The views of a scene show one set of named points, each view turned or mirrored, and shifted as a whole, with a little noise and some points left out.

Scene 1
View 1
k674: 1,17,18,-5,0,7,2,17,-2,4,0,7,10,12,-10,-5,2,-12,-13,-15,14,-9,6,-11
k35: -2,18,4,-9,-3,-2,3,1,-7,11,-9,1,-1,3,-5,0,1,4,-13,-23,14,-8,-12,-17
k845: 1,18,1,-11,-1,-5,3,1,-9,18,-11,-4,-5,1,-7,2,4,9,-12,-28,16,-3,-19,-19
k439: 8,0,0,-5,0,-3,-6,3,2,15,2,-9,-2,-3,-14,1,9,2,2,-13,3,10,-15,-5
k408: 6,-1,13,1,1,6,-6,17,8,2,11,1,10,7,-14,-5,6,-16,-2,-1,2,2,7,1
k533: -1,17,10,-5,-2,3,1,9,-4,5,-3,4,5,8,-6,-3,0,-6,-14,-16,13,-10,-2,-14
k420: 4,4,5,-3,-1,0,-4,5,1,9,2,-3,2,1,-11,-1,5,-3,-3,-11,5,3,-7,-6
k316: 4,0,1,-1,-2,-1,-5,2,3,8,4,-5,1,-1,-10,-1,5,-1,-1,-8,2,2,-9,-4
k908: -3,-13,-4,13,-9,-1,-12,-7,11,-7,13,-2,5,-4,-1,-4,-6,-10,3,15,-10,-3,-1,8
k101: -3,7,-3,0,-7,-5,-2,-6,-1,5,-2,-1,-1,-3,-1,-1,-3,2,-6,-9,4,-7,-12,-9
k213: 2,16,9,-8,0,1,2,10,-4,10,-4,1,3,6,-9,-2,4,-2,-11,-20,13,-5,-7,-14
k745: 4,7,6,-4,0,1,-2,7,0,10,1,-2,2,3,-10,-1,5,-3,-5,-14,8,0,-6,-8
k424: 4,9,9,-5,1,3,-2,12,1,8,1,0,4,5,-12,-2,5,-6,-7,-14,8,-1,-3,-8
k74: -1,-2,-2,5,-6,-2,-7,-4,4,1,5,-2,2,-3,-4,-2,-3,-4,-1,2,-2,-2,-6,-2
k132: 3,-3,-6,0,-4,-6,-7,-5,2,10,3,-7,-2,-6,-7,1,3,3,2,-7,0,5,-15,-4
k225: 0,-3,0,5,-6,-1,-7,-1,6,0,7,-1,3,-1,-4,-3,-2,-6,-1,2,-2,-3,-4,-1
k504: 1,8,-7,-5,-4,-8,-1,-8,-4,15,-6,-6,-6,-5,-4,3,2,10,-5,-18,7,1,-22,-13
k840: 5,10,1,-8,0,-4,-1,1,-4,16,-5,-5,-3,-1,-10,1,6,6,-5,-20,10,3,-16,-13
View 2
k35: 6,0,-26,3,-3,5,-7,3,-30,-11,4,6,6,14,-6,-5,4,-2,-5,11,7,5,9,10
k213: 3,1,-18,3,-5,2,-1,-2,-29,-9,3,9,9,4,-9,-8,6,4,-1,8,9,7,8,12
k674: -4,2,-8,8,-2,1,2,-10,-38,-5,5,11,11,-8,-15,-7,8,5,0,6,8,14,14,19
k316: 5,2,-4,-3,-9,1,-4,2,-10,-10,-2,7,2,-2,-5,-4,-4,5,-1,-4,3,-2,6,7
k504: 12,0,-22,-4,-8,4,-12,11,-12,-13,-1,4,1,17,-1,-4,-4,0,-4,4,4,-5,4,3
k74: 4,1,1,-1,-8,3,-11,4,-8,-8,-2,4,-4,-4,-6,0,-9,1,-3,-5,-1,-2,9,6
k908: -2,3,22,0,-7,3,-16,3,0,-3,-3,1,-13,-20,-8,7,-18,0,-5,-15,-9,0,15,10
k408: -3,4,10,0,-9,-3,5,-11,-17,-4,-1,11,6,-22,-13,-7,2,11,3,-8,4,7,10,15
k745: 4,2,-10,-1,-8,1,0,-2,-20,-10,-1,9,6,-1,-8,-7,2,5,0,1,6,3,8,10
k840: 10,0,-21,-4,-9,2,-4,5,-16,-13,-1,9,6,12,-3,-8,2,3,-1,5,7,-2,3,5
k101: 5,0,-11,1,-3,5,-14,7,-15,-9,1,3,-3,6,-5,1,-7,-3,-6,2,0,1,10,8
k845: 10,-1,-33,-1,-6,4,-5,6,-26,-14,2,7,8,22,-4,-9,5,0,-3,12,10,0,5,6
k439: 9,1,-9,-8,-13,-1,0,3,-6,-13,-5,9,4,2,-2,-8,-1,8,3,-4,5,-6,1,4
k420: 4,2,-8,-2,-8,0,-2,0,-14,-10,-2,9,5,-2,-6,-6,0,5,0,-1,5,0,7,9
k533: -1,1,-14,6,-2,3,-4,-4,-34,-7,5,8,7,1,-12,-4,5,1,-4,7,7,11,13,15
k225: 1,3,6,1,-7,2,-10,2,-9,-6,-1,5,-5,-10,-7,1,-10,2,-4,-7,-2,1,13,9
View 3
k504: 0,6,14,-4,12,5,3,-15,10,8,-5,0,0,20,-3,6,-8,13,-3,6,7,-5,17,9
k439: 4,7,5,-4,7,2,7,0,11,7,-14,2,-3,13,0,3,-10,15,1,-3,-10,-6,17,5
k908: 5,-10,-22,2,5,-7,-6,18,1,-14,1,1,-14,6,-7,11,0,-7,2,11,-9,-2,4,-5
k35: 2,4,18,-2,11,0,3,-19,12,21,0,-7,6,4,-4,5,-5,18,-1,10,7,-7,1,17
k745: 5,4,6,-2,6,-2,6,-3,13,14,-7,-2,1,1,-3,3,-6,17,2,4,-8,-5,2,10
k408: 9,1,-10,1,0,-11,5,16,12,10,-9,-2,-3,-13,-3,2,-2,14,7,3,-23,-5,-6,5
k316: 4,2,0,-1,8,-1,3,1,10,6,-8,0,-3,8,-2,4,-6,11,1,3,-8,-5,9,5
k132: 3,3,1,-3,10,2,2,0,7,0,-7,1,-4,17,-3,6,-8,8,0,2,-4,-5,16,2
k424: 6,4,4,-1,5,-5,6,-1,13,17,-8,-4,2,-3,-2,1,-5,18,3,4,-11,-6,-1,11
k213: 5,5,12,-1,8,-3,6,-11,14,22,-5,-5,6,-2,-3,2,-4,21,1,7,-3,-6,-2,15
k845: 1,9,23,-4,13,4,5,-24,14,21,-5,-4,7,12,-2,3,-9,22,-3,5,8,-6,10,17
k420: 5,4,3,-2,6,-2,6,-1,11,10,-9,-2,0,4,-2,3,-7,15,2,4,-9,-6,6,8
k840: 3,7,13,-4,10,2,6,-11,13,15,-9,-2,2,12,-2,3,-9,19,-1,2,-1,-6,12,11
k74: 4,-1,-4,-1,8,-2,-1,4,7,-1,-3,0,-6,9,-6,8,-4,5,1,7,-5,-4,8,3
k225: 5,-4,-8,0,6,-5,-1,7,6,-1,-2,-1,-7,4,-6,7,-2,4,2,8,-7,-3,3,2
k533: 5,0,9,0,7,-7,3,-10,12,21,0,-7,5,-7,-5,3,-1,18,2,12,-1,-6,-9,16
k674: 8,1,5,1,4,-10,5,-4,15,25,-2,-9,6,-17,-4,1,0,21,4,10,-9,-6,-16,17
View 4
k132: 5,-1,-1,4,-7,8,7,-2,-3,9,-4,12,-4,0,1,-6,4,-1,-2,2,5,-3,-10,0
k225: 7,-8,1,7,3,6,14,-1,-1,1,-1,17,-16,5,2,2,1,-2,10,-3,1,2,5,-3
k101: -5,-2,-6,2,-2,6,6,0,-5,4,-5,13,-12,-6,3,4,0,-3,4,1,10,0,-13,-5
k213: -1,7,-19,3,-2,-6,-5,1,-13,0,4,0,-18,-17,2,4,2,-11,6,1,-1,1,-15,-1
k845: -10,9,-20,-3,-9,-3,-8,0,-13,5,-1,1,-9,-22,3,2,0,-8,-3,6,8,-1,-30,-3
k745: 5,5,-13,5,-2,-3,-1,0,-10,3,2,3,-15,-9,0,-1,5,-8,4,1,-4,0,-8,2
k840: -2,6,-13,1,-9,-1,-4,-1,-9,7,-1,4,-7,-13,1,-3,3,-6,-3,4,3,-3,-20,1
k316: 7,1,-5,5,-4,2,4,-1,-5,6,0,8,-10,-2,0,-4,5,-5,1,1,-1,0,-5,1
k533: -3,4,-19,3,3,-6,-2,2,-13,-4,5,4,-25,-16,3,10,-1,-12,13,0,-1,4,-10,-3
k908: 12,-13,10,9,4,13,23,-2,5,2,-2,23,-16,16,1,0,3,1,11,-5,2,2,14,-3
k424: 9,7,-16,6,0,-8,-3,1,-12,0,7,0,-20,-11,0,1,5,-13,7,0,-9,2,-4,3
k420: 6,3,-9,5,-4,-1,2,0,-7,4,2,5,-12,-6,0,-2,5,-8,3,0,-3,0,-7,2
k35: -9,5,-19,-1,-4,-3,-5,1,-12,1,0,3,-16,-19,4,7,-1,-9,4,3,7,1,-23,-4
k504: -6,2,-8,-1,-10,5,0,-1,-7,10,-6,9,-4,-10,3,-3,1,-2,-5,5,12,-3,-24,-3
k74: 5,-4,-1,5,-1,7,10,-1,-2,5,-3,14,-12,2,2,-1,3,-3,3,-1,4,0,-3,-2
k408: 20,1,-7,11,5,-5,6,0,-7,-1,9,4,-22,1,-1,0,7,-11,12,-4,-16,3,12,4
View 5
k840: 1,-7,-1,2,1,-3,5,1,0,10,17,-3,-6,-2,-8,-5,25,-17,-4,-2,-3,-1,15,1
k420: 6,-1,-2,0,1,2,6,1,-1,10,5,-9,0,-5,-6,0,15,-12,1,1,-4,2,10,-4
k424: 8,-3,-2,-4,5,1,6,0,-1,12,3,-9,7,-9,-8,-2,13,-12,0,0,-5,10,11,-6
k101: -5,-4,-4,3,-9,-3,2,3,10,-3,12,-6,-1,-3,-1,2,16,-10,3,-4,-3,-5,5,-1
k132: 1,3,-2,5,-8,1,4,-1,-2,6,6,-9,-12,1,-3,1,18,-9,4,1,-4,-12,6,-1
k845: -4,-17,-1,0,3,-6,3,3,6,6,27,2,-1,-2,-8,-7,29,-21,-9,-6,0,5,19,4
k533: 1,-10,-3,-6,4,-2,3,3,9,3,10,-6,16,-12,-6,-1,13,-14,-2,-4,-4,17,10,-7
k439: 7,1,-1,3,0,2,7,-1,-8,15,6,-9,-11,0,-8,-3,20,-12,0,3,-4,-8,12,0
k908: 4,18,-5,3,-18,7,2,0,4,-2,-16,-20,-2,-6,4,10,-3,5,18,4,-7,-12,-12,-9
k74: 1,4,-3,4,-9,2,3,0,3,2,1,-11,-4,-3,-1,3,11,-7,7,1,-5,-8,2,-3
k225: 3,7,-4,2,-9,3,4,1,3,1,-3,-14,0,-5,0,5,7,-3,9,0,-5,-5,-2,-6
k316: 4,1,-2,2,-4,2,5,0,-2,8,3,-10,-4,-3,-4,1,14,-10,3,2,-4,-5,7,-3
k213: 3,-10,-2,-4,6,-3,5,2,4,8,13,-4,8,-8,-8,-2,17,-17,-4,-4,-3,13,14,-4
k674: 6,-8,-3,-9,9,0,4,2,6,8,4,-9,21,-16,-8,-1,8,-13,-2,-4,-5,25,10,-11

Which points are out of place in each view (at most two, in the order of its rows)? Write - if all are in place.
view 1 | k74
view 2 | -
view 3 | -
view 4 | k225, k424
view 5 | k908
